Points on a hilly landscape, in no order, each with its height.
A climber steps from a point to the highest of its 2 nearest points, and stops where none of them is higher. Distance is the straight distance between rows; heights are no part of it.
J_547: 19  -16  -10  -27  -23  -24  -7  -11  8  -14  0  -14  -11  19  -5  -7  -3  2  -41  -3  20  1  4  3  1  h=65.6
J_948: 6  -3  -3  23  -6  12  -13  3  -5  -1  7  17  -6  -7  25  -11  22  3  20  8  -36  -13  -9  6  6  h=44.7
J_609: -9  13  4  10  12  11  8  19  5  9  1  -7  7  0  27  -8  -22  -8  21  1  3  14  12  -7  10  h=33.5
J_618: 2  -6  -5  0  -7  -15  -9  -30  -8  -7  -16  19  -7  -10  -40  26  19  28  -28  -10  -7  -17  -23  9  -22  h=68.8
J_605: -9  10  8  -16  15  5  11  10  14  10  -2  -20  10  6  6  1  -36  -5  -3  -16  42  17  19  -4  15  h=29.5
J_707: 5  0  11  -1  -4  -21  -11  -10  11  -1  -22  -10  -23  -5  4  -9  -2  1  9  -3  1  -18  1  -5  12  h=44.4
J_875: -11  16  8  -7  16  18  2  6  4  8  6  -3  22  16  -10  17  -19  -5  -8  -13  28  15  16  0  10  h=34.8
J_60: -15  21  14  24  10  1  29  14  -4  -2  -14  -31  16  -19  -22  -3  2  -15  20  2  -19  9  19  -7  -17  h=11.4
J_703: 2  2  13  -12  14  -2  9  15  24  2  -4  -17  -15  5  40  -18  -32  -19  11  0  27  19  17  -11  21  h=27.2
J_527: -5  -5  -2  -17  6  13  12  -1  2  12  0  -17  11  -5  -19  8  -31  23  -13  -8  33  3  2  2  -7  h=28.3
J_128: 15  -19  -24  -46  -11  -16  3  7  -3  1  19  -20  1  14  -7  -10  -16  12  -24  0  45  16  3  -2  6  h=46.4
J_82: 11  -24  -10  -18  -6  2  -2  7  6  -4  6  -1  -9  -7  19  -22  -4  10  2  4  3  -5  1  8  7  h=65.5
J_862: 0  2  8  -17  -1  8  -12  -3  10  -10  15  18  9  34  3  5  2  -28  -31  -8  17  14  15  6  20  h=32.7
J_439: -11  28  -9  14  23  18  25  35  -7  21  8  -3  27  1  14  0  -16  -3  38  -6  -5  27  17  -6  0  h=7.6
J_106: -4  18  21  21  10  -18  6  2  12  -5  -18  -25  -8  -2  15  -10  -7  -22  21  10  -1  -2  12  -18  10  h=23.2
J_676: 18  -13  5  -13  6  -8  -2  6  8  1  -11  -1  -34  -17  17  -15  -7  8  30  -1  4  -8  -6  -7  11  h=53.8
J_928: 7  -13  -3  -14  11  13  12  19  6  7  4  -4  -5  -14  31  -18  -24  7  24  3  12  7  4  0  7  h=2.7
J_900: 0  -16  -10  -22  -5  14  -2  4  0  1  24  12  10  10  -4  0  -4  6  -23  -5  14  11  1  10  1  h=40.7
J_251: 6  8  14  26  -2  -11  -12  -6  5  -5  -2  3  -29  -4  21  -15  17  -13  28  7  -24  -14  -2  -13  19  h=61.4
J_848: 5  5  19  1  6  -26  -4  -1  10  3  -25  -14  -33  -11  4  -7  -8  -4  29  -3  5  -11  0  -18  12  h=47.6
J_33: -10  14  -3  26  1  19  -2  15  -9  8  8  8  13  9  24  -6  6  -11  15  8  -27  6  7  1  -1  h=37.7
J_634: -6  17  -10  3  22  24  21  34  -4  21  8  1  23  -8  22  -2  -27  5  37  -7  5  24  10  -2  3  h=6.6
J_62: -3  -1  -8  11  8  13  11  12  -16  13  -3  -5  17  -27  -5  2  -1  22  33  2  -14  -9  -9  4  -15  h=31.5
J_627: -17  24  5  24  13  6  30  22  -6  5  -6  -26  20  -10  -9  -2  -5  -15  21  2  -15  16  19  -8  -14  h=9.8
J_615: -8  8  12  11  10  -14  14  6  -6  6  -19  -23  1  -28  -20  0  1  3  33  0  -9  -8  2  -13  -6  h=17.1
J_831: 10  -9  -2  14  -11  -1  -21  -5  3  -7  7  22  -25  -8  23  -17  28  6  15  3  -34  -16  -11  4  16  h=51.1
J_944: -11  4  10  25  -11  -12  -19  -14  -5  -11  -12  11  -5  2  -6  6  39  -12  -4  4  -36  -19  -12  3  -5  h=79.0
J_412: -10  5  4  -7  5  20  -3  3  -1  5  10  7  16  16  -6  13  -12  -4  -16  -9  17  11  8  5  5  h=36.8
J_238: 0  0  4  -22  4  14  -5  5  7  -1  17  7  13  23  -1  4  -8  -12  -22  -11  25  15  16  6  16  h=34.4
J_315: 29  -19  -26  -40  -23  -32  -4  -8  -2  -17  3  -20  -9  14  -13  -4  -7  15  -39  -1  30  4  -1  -2  -2  h=58.7
J_639: 2  -15  -5  1  -5  6  -7  -3  -2  0  -1  7  2  -11  3  -4  6  19  5  -2  -12  -14  -10  12  -3  h=30.6
J_291: -8  11  9  -12  16  1  8  15  20  8  -3  -17  2  8  24  -8  -35  -16  6  -12  34  20  21  -7  21  h=28.2
J_346: 3  9  5  14  16  8  14  17  2  6  -1  -6  -1  -12  31  -11  -17  -4  35  9  -5  8  4  -11  5  h=31.6
J_704: 8  -11  -13  10  -1  16  -3  10  -13  8  7  19  -3  -25  13  -9  16  26  33  2  -31  -14  -17  9  -1  h=19.8
J_959: 7  -17  -10  0  -3  11  -5  5  -4  2  3  13  -5  -20  13  -11  9  23  21  1  -19  -14  -13  10  1  h=24.9
J_132: 13  -4  14  -8  6  -21  -6  5  8  3  -18  -3  -52  -12  11  -12  -10  3  31  -7  5  -6  -7  -19  12  h=50.2
J_388: -14  10  -5  3  -8  11  -3  -30  -3  -3  1  33  9  15  -26  29  5  -19  -42  11  2  4  -9  4  -7  h=47.5
J_840: 12  9  3  19  17  10  19  20  -6  8  4  -2  -4  -19  28  -11  -7  1  51  12  -17  4  -4  -11  0  h=29.4
J_436: -20  16  -8  15  -5  18  0  -20  -15  0  4  31  19  15  -25  29  10  -24  -25  11  -9  5  -9  4  -12  h=51.7
J_523: -1  -1  5  1  -15  -28  -23  -18  6  -6  -21  4  -25  0  -10  -2  17  9  -12  -12  -13  -22  -8  1  6  h=47.7
J_966: 23  -21  -30  -43  -18  -24  -3  -2  -6  -6  18  -17  -2  15  -12  -3  -8  17  -35  4  36  12  -3  -3  -3  h=52.6
J_424: 0  13  20  26  -3  -20  -14  -10  10  -8  -11  -6  -25  2  15  -13  17  -21  17  8  -19  -15  5  -15  18  h=64.8
J_290: -7  12  19  29  -7  -14  -17  -10  5  -10  -12  -5  -11  8  9  -6  25  -23  4  10  -28  -16  3  -8  8  h=68.9
J_645: 6  -26  -21  -31  -11  3  -4  7  -4  -5  33  11  7  10  0  -6  3  10  -26  2  14  12  -3  11  -2  h=36.0
J_6: -1  1  15  19  -13  -12  -24  -16  10  -13  -9  7  -12  15  16  -7  23  -16  -12  6  -24  -18  -1  3  8  h=63.9
J_63: -1  21  10  -16  25  20  7  6  11  5  6  -8  27  17  -15  24  -21  -3  -10  -17  44  19  23  1  14  h=33.3
J_80: -3  22  25  25  12  -21  15  6  9  -8  -16  -26  -14  -12  3  -10  3  -26  32  8  -11  1  11  -24  8  h=21.8
J_202: -4  11  5  -24  18  13  12  8  10  13  5  -17  18  4  -13  12  -34  7  -8  -19  49  19  18  -2  12  h=31.3
J_582: -13  12  4  16  4  13  -3  11  0  4  4  0  11  11  22  -5  -6  -13  7  3  -8  8  11  -2  7  h=35.5
J_658: -8  4  -9  23  0  16  11  7  -28  8  -1  2  23  -20  -22  9  27  10  20  3  -36  -9  -11  11  -30  h=45.8
J_448: 5  -20  -12  -31  1  8  13  3  2  8  8  -16  4  -6  -13  -3  -27  25  -13  -7  35  5  2  6  -5  h=34.3
J_754: 14  -26  -21  -23  -10  2  1  -14  -3  -8  10  14  2  -7  -24  13  6  32  -34  0  8  -1  -15  14  -23  h=72.9
J_745: -7  -2  6  19  -13  -9  -19  -21  -2  -14  -9  19  -1  9  0  9  32  -12  -17  5  -29  -19  -16  10  -7  h=73.1
J_495: -15  28  -4  23  17  11  28  30  -8  13  1  -14  22  -5  6  -2  -10  -11  30  1  -12  22  18  -8  -8  h=8.5
J_467: 13  -27  -29  -37  -17  -18  -13  2  -9  -7  42  14  7  22  6  -5  12  5  -29  7  21  19  -6  6  0  h=31.0
J_946: 11  -5  3  14  -6  -7  -17  -5  4  -6  4  17  -38  -8  25  -19  19  1  26  1  -25  -15  -10  -7  21  h=56.2
J_217: 10  -9  6  -13  -18  -18  -11  -17  14  -12  -11  -11  -14  19  1  -7  -4  -6  -36  -5  11  -7  6  5  5  h=60.4
J_374: 11  -11  -8  -32  -15  -8  -11  -13  5  -12  25  24  3  29  -8  7  11  -23  -47  3  22  20  6  4  8  h=29.1
J_149: 12  -18  -16  -35  -17  -16  -15  -3  0  -10  35  17  4  31  2  -2  14  -15  -39  4  22  20  2  4  8  h=27.7
J_546: -13  5  5  8  -5  5  -5  -23  -1  -4  -3  12  8  18  -17  20  2  -14  -35  5  1  -2  -7  2  -11  h=43.9
J_770: 11  10  -2  26  9  11  11  15  -13  7  6  3  -2  -18  22  -14  9  1  47  11  -29  -2  -4  -7  0  h=27.1
J_757: 13  -18  -13  -12  -10  -7  -6  -25  -2  -11  -5  19  -5  -7  -30  19  11  30  -36  -5  0  -9  -18  13  -22  h=82.9
J_540: -7  14  20  14  9  -25  11  5  3  1  -22  -23  -16  -22  -14  -5  3  -10  34  2  -7  -5  4  -23  3  h=19.9
J_276: -13  3  8  8  -2  5  -5  -12  1  0  -4  -2  9  15  -9  12  -4  -6  -23  1  3  -5  -1  2  -7  h=40.9
J_456: 0  -10  7  10  -18  -7  -21  -18  9  -16  -3  20  -8  17  15  -3  22  -15  -26  5  -22  -12  -7  12  0  h=66.4
J_689: -5  -9  0  3  -5  8  -6  -5  1  0  1  2  7  3  2  1  -3  7  -11  -1  -4  -8  -5  9  -6  h=36.3
J_822: -2  -2  -6  -11  18  21  20  29  1  16  6  -3  10  -15  27  -8  -34  10  29  -5  16  18  5  -2  5  h=4.9
J_463: 16  -19  -4  -16  2  -1  0  6  7  -2  -4  -1  -21  -14  20  -19  -7  11  20  2  3  -8  -3  4  10  h=58.5
J_459: 11  -11  2  -9  -17  -18  -13  -23  9  -13  -12  2  -12  12  -10  3  7  5  -34  -7  0  -14  -5  9  -4  h=55.6
J_462: -2  11  18  8  12  -10  7  5  17  1  -17  -22  -9  -2  24  -9  -23  -14  17  6  15  2  12  -13  11  h=24.8
J_992: -16  10  -10  12  -1  28  0  -5  -18  5  11  28  22  11  -17  23  7  -9  -12  4  -12  6  -11  9  -16  h=56.4
J_25: -17  10  -7  16  3  26  8  -1  -22  9  6  8  26  1  -26  25  5  1  -5  5  -10  3  -10  6  -27  h=63.0
J_247: 7  -3  -1  -26  -7  4  -11  -9  7  -15  25  31  9  32  -3  8  11  -31  -38  -1  17  17  11  9  16  h=31.1
J_434: -4  -13  -10  -13  0  24  3  1  -5  6  17  9  14  -1  -14  11  -10  20  -17  -3  10  5  -7  11  -11  h=48.3
J_521: 13  -24  -19  -40  -6  -7  10  6  2  1  8  -20  -3  1  -4  -14  -22  17  -13  -3  38  7  3  3  0  h=40.6
J_44: -6  2  -5  18  3  10  7  8  -20  8  -3  -2  15  -24  -13  3  15  17  28  3  -26  -11  -10  6  -17  h=37.8
J_31: -14  6  -9  21  1  23  12  1  -28  7  3  5  26  -7  -29  20  16  4  1  6  -23  -3  -14  10  -36  h=55.9
J_239: 5  2  15  -9  11  -9  8  7  21  1  -16  -23  -17  1  30  -14  -31  -13  11  2  26  8  13  -10  13  h=26.1
J_45: -2  0  3  -1  -9  -27  -19  -11  4  1  -24  0  -31  -9  -10  -7  7  12  4  -11  -7  -19  -7  -4  8  h=44.5
J_879: -3  0  1  7  -3  -10  -4  -33  -7  -7  -17  10  2  -3  -41  31  17  12  -30  1  -6  -18  -19  3  -24  h=60.3
J_181: -13  13  14  15  11  -8  23  7  -5  1  -21  -33  12  -25  -30  3  0  -4  23  0  -7  -2  9  -11  -14  h=14.1
J_919: 6  -21  -18  -19  -5  15  5  -7  -4  1  13  9  8  -8  -24  13  -5  33  -26  -1  12  -1  -13  13  -20  h=60.0
J_17: 2  7  -5  29  -4  18  -5  8  -11  3  9  13  5  1  27  -11  19  -4  20  13  -38  -5  -3  4  -1  h=40.8
J_230: -12  11  18  28  -9  -18  -17  -13  -1  -10  -16  -4  -8  5  -7  1  35  -22  -2  6  -32  -18  -1  -6  0  h=73.2
J_578: -10  10  5  -12  14  15  12  1  4  16  1  -18  17  1  -24  17  -32  14  -14  -10  40  11  9  -4  -2  h=28.5
J_454: -10  0  4  17  -8  -14  -9  -29  -10  -10  -15  14  2  -2  -30  23  30  1  -21  0  -18  -20  -20  5  -20  h=53.5
J_213: 9  2  -9  21  5  14  9  15  -18  12  6  9  1  -27  12  -9  15  15  48  7  -34  -8  -12  -1  -6  h=23.7
J_512: 3  -5  5  2  -15  -23  -21  -24  6  -11  -16  11  -14  7  -12  7  19  6  -25  -9  -14  -20  -11  8  -3  h=51.2

Where does a climber stop that starts at each point below?
J_959 => J_25
J_840 => J_944
J_374 => J_412
J_946 => J_944
J_848 => J_82
J_45 => J_547
J_527 => J_547
J_62 => J_25
J_149 => J_757
J_634 => J_202
J_80 => J_202

Call two points neighbours if one is among the 2 nearest of the other. Go from one point of each pair to the other, from neighbour to neighbour, staying as high as possible. Name the lowest point that can't be avoided.
J_202, J_757 => J_149
J_412, J_82 => J_527
J_82, J_547 => J_707
J_944, J_25 => J_213
